Points on a hilly landscape, in no order, each with its height.
From any point a ball rolls to the lowest of the 2 points nearest to it. It stops when none of these is lower. Distance is the straight distance between rows; heights are no part of it.
Q525 h=574: [152  95 136 120 182 121 158 150 151 101 117 103 123 132 122 102 108 113
 174 131 153 175 137 156 170  98 138 129 132 117 137 121 115 121 106 142
  88 128 161 133  72 113]
Q328 h=645: [ 95  93 100 173 154 133 145 111 173 133 110 146 102 128 153 116 164 103
 124 142  87 147 145  68 102 112 159 153 104 136 121 144 209 126 142 143
 128 149 109 127 134 151]
Q902 h=368: [104 101 163 164 130 175 100 149 159  97 129 184  83 126  77 107 139 125
  94 136 148 118 182 118 121 103 194 138  89 124 116 108 107 159 121  75
 143  93 140  80  92 103]
Q932 h=235: [157  92 137 119 128 170 129 164 111 130  91 167 116 115  99 105 152 156
 110 126 161 150 180 161 148 133 175 169 130 108 154  93  83 114  97 119
 106 138 150 104 151  66]
Q669 h=665: [111  84  98 159 114  81 137 143 163 122  98 138 132 113 143 150 183 119
 134 144 117 169 139  72  96  74 144 141 101 120 129 112 174  89 143 131
 135 126  95 145 148 132]
Q876 h=502: [143  96  98 136  55 167 146 108 132 128  83 145 129 117 185 130 113 142
 124 129 138  51 124 134  79 186 117 164 145 118 106 121  94 125 120 146
 141 177 111 141 123 163]
Q739 h=584: [138 148  96 190 115 128 137 113 189 105  92  98 137 130 193 124 152 120
 149 191  79 127  99 109  78  85 123 171 130  85  77  91 165 149 126 149
 141 146 108 150 128 169]
Q611 h=475: [121  91 136 153  68 139 122 106 176 107 118 189 114  97 149 123  81 137
 116 120 175 110 164 150  69  82 103 129  70 101 106  73  72  92 104 110
  90 125 155 158 120 139]
Q37 h=138: [103 178 135 128 133  82 121  90  98 170 145 115 218 153 132 125 132 117
  83 109 116 100 103 111  98 175  91 128 131 190 154 150 120  86 111 124
 163 110  90  93 209 176]
Q655 h=478: [141  96  84 116 177  62 139 147  65 112 145 114 148 128 107 130 163  99
 154  62 178 163 126 122 177 149 116 126 138 199 180 152 101 139 101 140
 111 159 127  92 129  90]
Q125 h=620: [ 75  53 161 146 103 100 131 113 198 115 130 169 116 125 102 112 128 128
 169 124 142 178 136 108 120  61 148 111  84 102 132 110 163 104  91  90
 120 100 116 162 122 101]
Q884 h=559: [177 126 103 112 124 115 159 154 104 122 121  78 144  87 145 132 121 106
 168 160 161 126 119 175 155 138 113 173 168 107 124 130  93 111  96 140
  88 181 126 146 127  96]
Q821 h=257: [120 165 166 142 204 155 125 104 106 129 197 128 141 144  94 161 105 125
  99 125 174 113 121 158 187 122  95 129 136 148 178 149  95 141 141 138
 127 113 203  79 126 116]
Q23 h=653: [137 204 112 105 157  94 138 142  66 166 153  46 163 153 113 140 121 141
 141 142  89 100 100  98 133 146  91 119 164 143 132 126 101 157 165 146
 179  93 114 117 124 128]
Q27 h=462: [174 179 111 124 165 112 100 125  94 135 127  76 175 124 134 155 110 134
  98 154 140 110 101 152 127 168  88 163 152 105 139 105  47 124 112 148
 145 141 138 101 187 159]
Q211 h=555: [145 110 111 154  66 192 112 130 144 163  63 169 134 178 172  77 147 130
 120  99 121  73 124 110  61 178 136 137 174 126 136  85 105 124 168 135
 162 144 113 111 135 172]
Q815 h=551: [104  99 153 106 139 118 165 137 154  97 161 126  82 136  95 140 114 167
 162 113 115 177  58 146 125  62 123  63 121 111 148 177 156 155 154 119
 126  78 141 164  59 118]
Q869 h=258: [130 160 131 132 120 212 108 113  88 131 113 148 141 117 142 116 133 162
  72 117 160  84 153 132 123 171 150 131 145 118 149  94  90 144 143 142
 163 112 126  71 140 113]
Q727 h=124: [121 118 166 158 179 102 113 139 145 131 135 172 123 102  95 100 108 106
 134  87 191 164 184 122 121  91  99 129 100 144 148 112 105 109  81 109
  69 117 185 111 153  89]
Q219 h=412: [ 92 171 142 109 153 173  77 107 162 114 113 144 122 170 140 149 126 100
 129  91  91 105 161  63 122 140 123 105 111 151 112 144 213 149 139 122
 169 146 153 125 107 156]
Q492 h=509: [120 113 107 115 194  77  96 153  89  92 155 134 140 122  68 141 183  87
 136  69 195 142 164 116 162 142 110 102 122 209 159 146  79 169  95 107
 106 138 149  70 124  87]
Q43 h=699: [160 171 101 134 154 115 178 118  90 148 149  60 131 113 130 134 148 104
 142 142  86 142  89 132 144 133 101 168 134 145 113 165 140 163 128 194
  85 166  95 132 141 130]
Q507 h=583: [150  68 114 145  94  85 154 158 127 138 118 167 143  90 140 124 148 101
 118 124 165 137 151 111 120 155 116 175 108 138 131 135 102  72  97 162
  73 154 118 160 169 131]
Q281 h=215: [116 109 141 169 227 107  96 143 138  98 129 141 141  99 105  91 150  88
 121 102 146 169 166 104 135 103 112 152 101 157 156 116 118 126  91 118
  78 165 169  81 152 135]
Q940 h=571: [129 107 116 115  82 120 137 185  67 178 107 159 157 134 107 100 144 126
 120 117 145  84 147 130 137 153 184 147 148 165 155 162 116  87 169  91
 169 107  66 124 155 101]
Q819 h=172: [136 135 158 138 204 143 162 106 137 121 190 101 131 175 127 143  81 115
 132 136 152 122 105 164 190 116  95 135 130 143 171 176 125 134 140 123
  82 122 195 117  93 126]
Q170 h=669: [125 154 131 125 193 151 167 114 111 124 158  74  78 144 114 138 141 133
 145 130  77 127 111 119 174 126 135 129 135 144 115 176 197 200 168 161
  94 140 124 127  87 116]
Q66 h=560: [106  90 161 145 141 140 166 102 143 131 155 169 109  98 122 103 119 114
 116 138 176 128 153 114 145 135 130 144  83 152 162 158 125 106 111 135
  85 135 135 105 144 125]
Q253 h=537: [ 95 165 120 106 123 153 123  94 147 139  91 118 101 115 156 117 139 129
 146 120  63 153  95 113  93 125 157  84 146 158  93 144 234 178 162 148
 148 165 103 132 123 142]
Q29 h=545: [128 141 105  79  90 121 140 153  82 176 121 118 147 112 120 137 151 139
 129 140 133 111 139 123 148 141 178 116 148 138 153 136 122 108 168 117
 175 107  73 115 128  86]
Q617 h=612: [119 155 123 111 173 111 140 153 108 117 166  77 113 148 130 164 109 146
 129 128 125 157 108 122 133  79  91  72 146 130 128 138 138 161 184 164
 152  74 174 170  83 130]
Q645 h=557: [171  86 102 134  82  92 143 180 104 160  96 132 132 120 147 123 137 107
 129 138 149 102 124 145 125 149 114 177 162 118 117 149  95  84 133 139
 119 145  85 170 175 148]
Q533 h=456: [112 147 115 119 149 134 121 142 130 132 140 111  95 147  97 154 153 118
 135 152  98 130 153  92 145 148 164 100 124 155 113 170 168 166 163 131
 180 132 116 108  82 110]
Q5 h=594: [138 112 154 121 141 130 136 148 158 117 165  84 133 149 145 158  85 146
 142 148 142 153  99 141 130  94  89  77 127  97 141 144 133 131 161 143
 141  65 190 163  91 123]
Q61 h=400: [145 141 174 145 167 183 134 146 146 121 138 156 130 108 117 134  86 155
  87 138 179 141 170 145 126 102 106 123 111 110 137  92  77 118 106 123
 117 104 192 107 146 133]
Q783 h=485: [105 154 134 146 120 102 112 106  71 178 140 102 187 174 133 131 133 124
 124  72  63 110 105 119 150 205 117 167 127 199 131 193 188 118 117 140
 141 165  76  87 207 159]
Q90 h=424: [109 144 135 155 148 104  89 123  71 149 135 148 169 115  88 126 145 116
  68  94 126 113 143 104 112 183 102 142 114 161 166 154 101 139 116 111
 128 136 114  71 213 178]
Q569 h=670: [136 207 124 138 162 122 119 113  76 163 147  46 141 161 119 136 126 128
 159 142  39  96 116  94 158 179 108 140 167 155 129 133 149 165 142 149
 152 129  90 111 166 124]
Q313 h=435: [146 105  81 104 170  96 139 130  94  94 149 103 138 145 110 126 130 114
 173  55 192 161 137 141 183 106 116 102 132 179 166 149 114 135  94 150
  91 113 159 134  71  63]
Q60 h=506: [151 126  96 125 157  64 145 151  60 143 132  96 162 129  99 119 149 109
 109  97 154 148  96 151 170 157 117 143 170 159 178 131  80 128 108 134
 122 174 112  95 165 122]
Q628 h=410: [112 151 106 159 149 160  95 147 132 130  86 121 108 160 115 134 153 110
 121 138  62 111 142  69 129 151 154 149 148 142 111 162 181 135 134 132
 176 140 110 106 129 136]
Q72 h=608: [150  96  98 131  46 106 134 156 144 125  87 143  83  96 153 139 161 166
 142 155 109 124 110 147 107 121 167 147 125  40 104  85 135 102 115 107
 127 162 104 180 117 115]
Q877 h=568: [131 151 126 141 119 158 153  86 162 108 140 117 135 119 183 126 118 109
 137 148  92 132 119 118 118 125 122 135 100 133  97 143 193 130 122 173
 116 151 134 139 131 163]
Q521 h=421: [ 90  87 162 156 115 163 111 107 203 106 130 189  83 131 104  99 113 141
 121 145 144 126 143 109 147 105 198 119  99 104 141 125 157 146 110  76
 141 115 128 100  88 111]
Q773 h=293: [133  82 171 119 105 164 127 133 123 110 126 189 136 115  77 119 125 139
 133 102 158 158 198 162 139 110 164 129  95 108 140 100  97 119 104  88
 100 103 158 135 135  44]
Q763 h=689: [148 158 114 112 186 122 167  94  95 135 174  66 144 160 126 143 136 111
 137 122  74 126 117 124 186 162 113 163 125 156 122 192 185 170 135 176
  98 160 128 116 133 141]
Q164 h=466: [ 76 109 185 126  95 144  90 142 204  84 119 186  92 145  90 138 147 127
 131 129 146 127 109 111 151  88 178  68  93 117 119 142 168 170 115  66
 165 102 125 112  48 103]
Q193 h=686: [160 182 109 138 160  90 149 136  50 161 149  46 155 146 103 117 142 114
 151 114  55 127  77 114 140 176  83 157 164 156 119 159 131 160 140 166
 111 141  61 128 175 148]
Q795 h=431: [135  74 147 156  90 166 154 115 162 125 109 179  79 110 128  84 126 165
  92 136 149 125 158 151 114 135 183 152 102  84 136  84  95 117 119 123
 124 150 132 109 103 110]
Q978 h=480: [118  68 136 112 136  86 123 145 135  83 120 142 123 164  79 121 122 103
 215  89 140 206 146 165 143  83 146  81 126 106 133 129 137 124  91  95
  97  92 161 176  72  73]
Q179 h=206: [132 133 134  54  35 112 117 119 100 132 124 125  88  75 150 155 128 189
 159 148 122  92  75 185 127 143 136 110 137  57  81  85 129 120 119 110
 134 148  99 191 105 116]
Q914 h=591: [134 116 167  76  59 141  87 113 171 114 125 156 147 133 160 140 104 151
 124 117 162 121 107 154 117 101 119  69 115  98 134  97 114  90 150 108
 157  61 163 162 125 121]
Q567 h=535: [119 170 113 117  97 119 174 135  75 204 102  62 137 105 114 103 155 145
 162 157  76 118 101 103 122 140 142 129 196 135 122 137 146 146 166 136
 137 128  59 140 144 119]
Q107 h=377: [160  92 102  91 133  88 158 124 106  77 130 101 158 145 148 112 117 103
 201  76 174 162 144 211 169 101 102  97 134 142 136 136 119 107  81 144
  64 123 175 160  84  72]
Q594 h=308: [165  99 117 147 131 151 127 176 145 138  92 120 120 134 105 101 130 139
 122 151 137 171 164 133 128 120 158 167 154  87 148  77  90  95 113 103
 131 140 138 114 141  95]
Q939 h=578: [ 95 122 138 182  87 100 137  87 205 106  95 134 109 148 175 131 135 183
 133 145 117 132  54 146  97  43 134 112 128  51  76  64 148 143 107 106
 126 151  85 145  96 145]
Q951 h=533: [178 129  84 110 120  76 151 176  80 137 103  89 159 111 126 121 146  90
 136 122 140 150 106 152 140 148 115 161 161 138 127 131  98  97 125 155
 107 169 102 147 171 131]
Q451 h=415: [101 123 132 170 188 155 113 125 147 126 118 174 102 132  98 105 140 119
  82 134 110 102 178  92 140 154 150 167 103 144 143 141 141 123 122 114
 109 145 147  79 156 147]
Q796 h=186: [131  78 188 134 127 135 144 120 152 107 116 171 132 125  85  92  83 124
 182 121 185 173 163 190 144  99 148 119 114 108 158 115 109 109  94  88
  86 106 175 129 113  78]
Q937 h=674: [123 168 131 134 192 132  79 141  72 105 145 118 151 134  63 144 141 134
  72 124 122 126 152 138 171 148 121 135 142 156 159 131  82 163 131 118
 140 153 147  63 153 134]
Q304 h=361: [107 178 114 145 159 162  60 125 123 137  91 131 122 180 145 144 125 115
 133  98  69  95 176  67 117 173 132 140 129 167 101 137 198 114 121 118
 173 166 124 105 140 153]
Q217 h=647: [122  74 129 153  99  71 129 131 169 118 113 157 129 128 138 154 176 120
 171 125 127 185 154  98  91  47 130 124  97  91 124  74 154 106 104 109
 103 104 121 189 124 113]
Q767 h=603: [116 100 148 171 176 126 168 121 187 102 148 109 105 140 132 105 102 103
 144 142 131 173 132 132 147  86 148 165  98 104 131 136 152 125 108 128
  93 126 133 130  95 159]
Q904 h=455: [100 144 136 155 134 126  93 113  70 179 125 169 140 158 125 100 133 109
  77  90  93  87 128 100 128 200 117 160 141 186 157 180 154 122 129 120
 139 159  90  78 220 172]
Q563 h=552: [124 154 108  89  87 129 187 114  93 167 106  60 117  78 139 130 148 152
 156 160  92 132 100 137 125 120 140  98 160  99 101 127 149 154 179 160
 122 131  84 161 131 116]
Q601 h=572: [115 105 161 110  68 128 109 105 212 114 126 171 118 135 175 115 100 150
 138 119 157 130  85 147 104  98 113  77 105  96 110 103 141 117 115  96
 155 101 152 166  98 152]
Q988 h=472: [137  83 119 157  74 194 159 122 129 146  83 160 100 117 160  96 125 157
  88 136 152  69 144 133 103 174 150 161 141 122 146 114  86 112 118 139
 121 166 121 111 126 142]
Q80 h=200: [141 172 133 128 122 181 123  89  94 161 133 110 157 141 158 118 105 149
 103 155 125  79 123 129 114 174 124 148 149 130 133 106  71 121 134 148
 173 116 122 104 146 143]
Q373 h=366: [103 133 174 127 113 154  71 179 169  97 150 143 103 151  94 159 138  88
 123 152 145 130 169 102 134  88 131  71 115 125 125 141 110 149 157  72
 169  72 168 107  73 114]
Q52 h=541: [149 109 111 119 202 135 129 171 134  97 147 100 113 142  90 123 127 120
 141 136 133 158 152 131 175 125 154 150 138 145 154 138 122 135 127 123
 118 142 143  98  93  97]
Q912 h=191: [107 172 108 112 136  77 142 101  95 169 141 128 195 130 139 148 134 101
 119 110 119 118 114  95 116 149 125 103 129 198 150 161 147 110 136 142
 174 125  93  96 156 156]
Q401 h=369: [138 122 109 180 155 150 108 160 143 126 103 154 103 137 116 109 140 140
  92 141 120 144 163  89 119 140 143 167 140 112 143 106 108 117 128 122
 135 160 145 103 155 137]
Q555 h=511: [128 160 122 148 124 113 150  78  84 166 157 106 159 146 135 124 123 117
 102 112  93  92 105 135 154 194 110 186 129 159 134 178 145 110 106 171
 126 186  98  99 180 168]
Q508 h=514: [125  82 128 140  60 124 138 122 177  79 114 152 103  90 164 146  82 126
 113 154 157 101 130 172  82  99 109 171 103  92  78  64 116 104 101 109
 126 145 132 171  91 145]
Q780 h=604: [144  79  88 159  82 112 129 207 100 195  74 146 102 127 125  98 167 139
 133 144 113 104 119 112 130 131 170 151 181  94 128 137 155  92 164 117
 146 128  62 165 161  99]
Q383 h=391: [122 119 132 135 177  69  90 146  84 126 148 123 164 108  95 142 158  86
  81  76 141 161 135  77 141 152  91 125 123 164 159 145 100 130 131 124
 110 167 141  79 188 148]
Q721 h=350: [164 112 176 132 150 164 113 141 146 123 148 117 117 137 110 118  69 144
 126 148 153 153 148 175 147  88 129 130 148  96 146 101  74 118 129 109
 123  95 199 124 101 116]
Q40 h=298: [166  99 158 110 122 123 148 113 121 112 143 143 162 119 117 133  92 110
 176 104 191 165 164 202 145 110  91 123 118 135 150 138  84 106  89 118
  64 116 198 149 112  80]
Q941 h=489: [163 152 124 150 128 100  94 121  74 163 121  88 175 138 109 116 109 110
  81 137 140  98  74 179 116 191  86 180 167 118 144 136  59 141 118 125
 132 153 112 114 228 190]
Q39 h=259: [119 146 105  41  32 119 135 134 121 155  92 148 118  84 162 125 169 192
 155 121 107 109  69 156 127 123 164  76 135  52 104  86 151 115 149 110
 129 134  81 168 131 123]
Q477 h=553: [148 140 112  91 117 120 148 114 126 138 145 114 157 121 153 147 105 121
 102 138 165 135 137 137 130 144 110 128 122 141 126 129  90  96 134 153
 141 125 135 138 163 136]
Q105 h=576: [149 133 137  89  85 147 117 103 140 122 141 147 155 111 161 157  96 151
 113 144 176 100 143 160  99 124 122 115 104 116 109  95  80  82 137 128
 150  80 150 141 133 122]
Q384 h=588: [125  54 128 118  86  98 163 124 145 131 144 171 126  76 140 106 134 118
 139 132 159 138 167 112 114 128 134 126  78 124 132 137 130  78 113 128
  90 134 116 151 134  99]
Q996 h=192: [150 124  96 140  96 120  90 138  99 151  77 144 156 145 143 109 112 130
  96 133 149  79 106 116  67 185  91 153 145 135 115  94  60  84 124 133
 143 125  86 128 195 201]
Q586 h=436: [133 119 174 162 117 157 108 133 181 118 127 191 127 106 126 104  81 143
 121 116 172 133 184 133  90  89 100 129  96 107 131  64  80  97 100 107
 100  76 191 126 120 124]
Q520 h=619: [164 143 148 128 110 156 127 100 181 121 114  74  98 117 179 112  97 143
 140 201  93 103 101 127 103 131 122 140 133  71  69  87 112 153 134 143
 149 121 147 161 106 146]
Q957 h=656: [130 191 126 118 187 126  92 140  76 128 186 111 134 184  84 168 123 109
 103 131 118 118 154 119 166 152 106 117 150 159 154 148  97 163 145 135
 166 128 148  86 115 113]
Q900 h=498: [ 87 107 174 138 158 139 142 118 188 119 172 146 114 135 112 139  93 107
 124 126 131 139 122 102 140  95 117  77  78 142 145 203 178 122 147  99
 100  88 161 138  86 130]
Q209 h=314: [140 137 112 130 198 104 150 122 130  88 182 110 150 144 113 113 130  62
  91  94 121 175 122  97 158 138  86 160  98 155 134 159 146 143 109 155
  60 164 154  99 150 155]
Q403 h=508: [ 89 178 152 115 142 175  95  79 103 141 165 164 175 123 136 142 125 111
  95 100 157  93 144  92 134 152 109  91 111 180 165 139 133 129 137 114
 162 112 151  82 154 126]
Q496 h=433: [170 160 124 122 167 159 102 135 108 125 123 133 146 118 114 138 118 171
  80 145 163 122 148 158 119 146 110 138 134 115 135  79  46 103 119 138
 146 117 170  99 175 131]
Q826 h=649: [108 189 100 127 193 117 152 108  71 139 155  79  97 153 111 179 139 127
 132 105  72 112 129 107 154 135 109 117 139 186 116 177 200 207 173 165
 121 119 106 139  70 133]
Q808 h=524: [109  81 142 119 135  95 153 158 138  86 130 130 116 147 102 135 118 146
 193  98 139 218  91 158 127  43 106  77 133 119 137 149 145 143 131 131
  91  72 150 193  66 115]
Q369 h=600: [161 142  94 156 119 129 130 128 173  90  91 107 118 115 170 136 110 117
 125 188 113 114 118 118  86 141 102 193 128  92  64  79 104 141 120 161
 131 147 119 151 122 173]
Q355 h=570: [152 152 121 126 100 115 186 136 111 135 110  51 109  86 142 141 132 126
 164 180 103 129  94 140 126 117 114 148 174  96  85 108 123 180 147 163
 106 159 102 173 135 130]
Q631 h=418: [119 128 163 126 143 161 102 168 146  92 168 128  76 156  74 144 106 126
 139 147 128 134 138 125 171 103 154  90 124 127 134 162 127 150 143 102
 157  85 155 105  63  83]
Q116 h=353: [128 122 126 128 207  60 122 131 103 109 196 123 149 125  97 123 155  51
  90  69 130 147 126  75 155 151  82 124  92 188 150 152 146 169  98 119
  87 157 147  81 140 139]
Q268 h=531: [159  99  83 135  30 169 116 142 126 154  68 147 133 141 182  97 132 148
 118 120 136  18 109 138  33 188 122 142 171 114 108  79  61 116 149 128
 143 145 119 128 102 171]
Q722 h=592: [ 93 123 168 163  95 105 153 102 214 108 124 153  92 122 143 114 107 150
 153 149 123 161  38 171 123  50 141 114 117  77  94 118 157 138 112 110
 127 123 112 162  85 156]
Q69 h=256: [130 140 142 129  97 160  84 131 210  95 107 130 112 147 146  95 111 178
 101 135 129 137 122 117 108  94 146  87 127  62 109  53 135 134 143  91
 186  87 143 132  93 130]
Q585 h=626: [143  74 102 116  50 116 127 180 110 153  90 129  94 105 128 114 160 163
 139 142 133 129 130 135 123 150 198 140 147  79 127 109 135 109 147 112
 136 132  79 166 130  93]
Q568 h=303: [136 130 111  44  62 113 118 166  92 141 129 137 115 107 116 145 173 182
 158 123 105 155 112 166 156 104 165  77 136  59 120  77 148 100 134 120
 132 122  94 178 131  90]
Q913 h=580: [127 120  98 186 116 184 117  99 149 135  78 151 102 171 163  86 135 132
 101 109  92  82 145  98  76 179 115 164 141 132 127 114 136 113 123 151
 141 151 116 102 152 192]
Q422 h=593: [ 68 101 154 128  98 121 118  94 211 110 120 177 127 105 158 121 151 126
 134 108 133 152 117  84  99  82 134  78  93 104 117 113 175 116 122 108
 141 108 130 162 117 136]
Q446 h=309: [108 136 141 115  98 143  69 156 183  88 116 138 107 162 114 160 133 126
 108 149 123 143 128 107 126  84 166  78 113  99 108  78 140 145 149  76
 207  71 145 136  75  94]
Q169 h=482: [119 133 119 141 115 152 128 133  99 176  92 160 153 144 139  89 129 124
 111 108 108  81 138  97  99 198 149 141 152 178 151 166 149 109 131 131
 159 146  77 106 173 146]
Q652 h=575: [137 136 126 106 146 120 173 105 141 131 162  81 137 111 161 155 111 110
 129 155 126 146 123 133 131 119  91 112 112 132 112 149 141 124 134 168
 124 124 136 156 119 138]
Q275 h=629: [133 168  99 118 191 100 165 114  56 137 167  76  96 139 137 163 125 141
 141 111 106 161  96 123 128  89  89  93 141 160 132 146 157 202 194 177
 111  93 122 158  82 122]
Q182 h=550: [111 148 101 126  98 117 138 102 160 130  74 124 130 108 185 135 154 140
 136 128  76 160 100 112  68  95 143 104 138 123  89 127 191 141 149 153
 142 152  87 145 130 171]
Q878 h=532: [125 156 137 126 156 141 125  88 127 138 165 141 161 119 147 146 113 109
  77 123 158 120 146 108 127 155  76 107  99 167 140 129 113  99 115 143
 121 119 172 111 166 159]
Q263 h=199: [125 109 159 169  95 151  96 119 206 113 130 168  95 165 116 111 100 169
 112 138 136 134 116 157 129  64 174 114 116  69 114  57 116 121 121  75
 170  77 152 122  81 119]
Q658 h=549: [136 154 115 154  86 148 168 106 121 138 115 108 124 100 176 129 132 103
 136 154  78 116  98 128  93 153 114 165 133 159  92 182 183 138 130 193
 112 179  77 132 156 148]
Q982 h=484: [ 90 179 150 140 180 157  84 118 107 142 172 179 135  98 100 141 147 112
  64 108 157  74 169  95 137 144 110 106  96 157 137 146 119 154 103 120
 132 120 155  66 172 122]
Q930 h=548: [131 101 159 103  68 105 123 110 193  96 122 162 115  99 149 160  74 151
 156 147 154 120 106 191 110  93 102 115 106  82  93 113 123 109 110 113
 114 104 146 188  99 146]
Q405 h=634: [143 168 102 105 170 116 134 134  71 142 147  68 131 145  99 152 136 132
 138 134 123 125 139 117 183 147 114 122 160 146 152 130  82 142 150 140
 170 125 122 112 104 103]
Q518 h=351: [138  99 113  83  98  95 125 166 115 105 130 138 135 132  94 155 162 156
 173 122 112 183 145 152 142  81 171  92 129  73 120  92 140 108 131 115
 128  95 118 185 107  90]
Q460 h=198: [163 146  99  37  87  73 128 141 114 133 132 105 136  89 158 198 131 156
 188 162 129 119  95 190 113 103 106 107 100 105 100  97 122 116 150 140
 109  97 124 198 128 124]
Q968 h=270: [118 137 131 164 197 122 121 134 149  90 153 133 162 122 127  92 116  75
 106 113 136 180 133 122 153 115 102 179 117 153 150 138 114 123  85 144
  49 185 168  93 160 183]
Q501 h=610: [147 140  98 113 190 118 161 122  85 121 168  59 132 133 113 136 140 143
 166 120 150 138 103 147 186 123 122 123 166 139 162 135 105 157 139 164
 113 146 119 146  67  74]
Q570 h=534: [129 152 127 127  96 155 167  67 103 163 129 121 152 114 197 134 110 121
 125 134 104  79 112 128 123 179 127 160 127 174 124 162 156 119 120 174
 142 172  97 131 159 148]
Q552 h=564: [103 131 128 123  85 130 136  83 197 110 101 124 113 118 184 125 151 163
 122 134 109 149  71 131  95  72 150  92 130  84  81  81 181 157 131 134
 152 149  95 174 122 166]
Q682 h=510: [133 150 110 130 103 151 141 141  79 190  82 100 140 135 131  89 136 131
 136 136  82  94 116  95 115 171 153 133 176 132 119 175 167 122 158 123
 181 132  53 127 147 125]
Q853 h=132: [130 136 119 150 133  91  81 139 124 131 107 142 160 142 152 129 139 118
  96 119 133 120 116  97  52 181  90 152 122 136 115 119  85  95 122 154
 127 127 125 120 230 213]
Q799 h=64: [144 171 110 142 135 109 105  97 112 135 122 109 184 150 157 136 112 114
  86 129 106 108  95 128  83 191  71 160 112 170 102 140 106 113 110 149
 135 132 116 108 217 200]
Q434 h=585: [172 135  90 110 160 107 177 146  83 101 120  36 143 116 130 102 148 118
 182 117 150 146 112 149 162 134 121 157 188 131 137 139  89 140 121 173
  77 175 124 142 109  87]
Q343 h=567: [131 115  81 158  63 131 125 114 167 126  60 121 115 131 210 123 160 135
 145 158 112 113  93 111  41 110 135 148 143  97  80  87 169 139 149 131
 138 153  81 169 139 172]
Q535 h=130: [168 160 113  53  61 110 119 139  88 146 130 108 138  88 157 187 121 168
 195 178 130  90 122 199 140 141 130 128 104  71  99  80 109  93 122 114
 132 120 110 192 122 116]
Q194 h=458: [ 98 141 148 116 140 165 121  95 165 110 144 146 113 146 128 130 105 107
 116 138 123 112 145 101 129 125 136  77 100 154 138 152 173 127 151 127
 149 116 151 130 100 148]
Q338 h=379: [151  87 153 120  60 160 121 123 150 113 108 174 107 121 130 105 100 172
 118 131 162 122 166 205 114 108 158 158 118  66 116  77  74 113  82  91
 118 117 145 141  95  92]
Q490 h=491: [ 83 128 129  97 145 132 140  96 156 125 153 138 118 118 142 140 124 131
 137 126 110 151 103 107 127 100 129  53 138 158 123 184 201 153 162 145
 143 109 122 151  95 136]
Q8 h=627: [ 99 101 124 145 186 124 145 106 186 104 145 140  92 130 114 117 146 108
 146 153  91 143 135  88 140 102 170 159  78 145 107 155 207 147 129 128
  93 123 120 114  99 149]
Q417 h=306: [149  66 147 109 104 135 146 119 148 102 107 146 107 116 128 107  95 147
 160 149 155 160 166 190 142 107 167 163 121  79 134  96 118  88  89 108
 104 130 143 158  94  82]
Q146 h=589: [147 115 102 129  67 110 147 145 143 138  98  99  82  63 159 136 132 159
 156 180 108 133  93 145 110 107 141 143 147  69  75 110 146 145 137 138
 112 164  85 185 127 133]
Q919 h=214: [119 149 179 147 200 137 115 137 115 128 176 149 145  99  94 128 111 112
 114  98 187 133 158 133 150  93  86 100 109 153 183 133  80 127 112 107
  94 110 215  83 149  96]
Q605 h=573: [110 117 170 116 125 129 142 133 147 121 138  98 100 138 143 144  90 180
 155 145  86 152  32 162 131  85  87  64 149  86 129 171 154 154 168 143
 123  78 173 159  72 139]
Q62 h=517: [124 123 117  72  96 142 131 145 101 123 140 136 138 132 109 152 140 127
 125 130 137 124 144 143 162 127 165 102 126 110 144 115 100 111 155 112
 168  95 115 147  97  69]
Q635 h=515: [100 162 127  91 125 140 161  77 117 153 136 105 129 121 154 140 136 131
 145 128  80 137 108 127 120 124 140  91 147 172 115 177 194 173 164 179
 130 138 109 137 115 132]
Q987 h=417: [136  75 101 104 129  94 119 163 105  96 122 144 134 135  93 137 149 106
 166 109 145 188 183 137 148 112 155 111 135 111 144 107 124  93 105  96
  99 130 151 161  94  65]
Q879 h=280: [162 106 167 146 126 156 106 152 177 106 107 139 107 145 102 112  83 142
 150 144 137 178 145 182 150  86 158 143 148  62 118  66  95 124 117  80
 150  91 168 121  91 102]
Q163 h=126: [130 174 115 129  99 141 107 100  91 170 100 104 182 152 156 107 105 155
 109 141 142  56  93 154  78 198 112 163 165 157 130 127  51 103 115 114
 158 115  93 114 195 173]
Q854 h=311: [113 136 144 138 116 223 109 126 142 115 123 185 100 121 109 100 137 149
  75 120 147  83 178 111 114 138 163 127 115 135 142  91 111 147 143 100
 145 111 141  60 110 118]
Q143 h=301: [ 79 184 130 124 153 117  66 126 105 136 143 127 139 161 120 161 152  94
 106  93  67 100 163  63 140 175 110 137 105 170  93 179 176 131 120 126
 148 141 126  83 150 153]
Q950 h=471: [125 103 127  84 137 133 125 146 110 105 163 129 104 134  74 172 135 107
 134 131 172 138 163 126 166 118 157  87 113 160 157 166 108 155 150 114
 147  95 124 114  71  63]
Q961 h=242: [ 99 187 120 126 139  88 128 140  81 155 134 120 157 146 112 154 139  91
 113  95  56 111 132  82 120 176 115 111 145 215 100 178 183 123 126 128
 171 127  80  95 136 165]
Q829 h=499: [114 142 116 118 193 139 112 168 108 104 158 111  89 150  62 155 148 107
 129 159 105 110 171 110 167 162 159 144 126 164 126 175 126 166 131 107
 130 141 135  87  79 110]
Q725 h=536: [100 113 176 148 192 155 141  86 175 129 174 167 120 112 112 117  98  98
 107 114 154 126 145  90 139 112 125 116  73 150 148 164 147 129 116 101
  77 112 165  97 138 134]
Q832 h=454: [ 86 134 146 163 196 120 103 125 117 130 152 181 117  94  79 121 153 118
  76 102 131 118 160  72 138 156 107 154  89 164 148 174 134 153 103 121
  81 167 160  76 179 132]
Q735 h=581: [147  82 121 150  87 108 133 181  70 191 111 159 127 141 124  76 149 128
 106 133 137  90 123 126 133 157 148 152 179 137 151 153  91  83 149 130
 139 123  78 156 184 124]

For each start below, name the point where the ball stops.
Q217 -> Q263
Q914 -> Q263
Q328 -> Q304
Q940 -> Q263
Q169 -> Q727
Q763 -> Q535
Q877 -> Q727

Call two points neighbours if one is among the 2 nearest of the other. Go from one point of each pair to the other, from neighbour to neighbour, staying as low as possible. Name the highest point that can't be avoided.
Q263 and Q304 -> Q164
Q163 and Q799 -> Q996
Q727 and Q819 -> Q821
Q796 and Q932 -> Q773
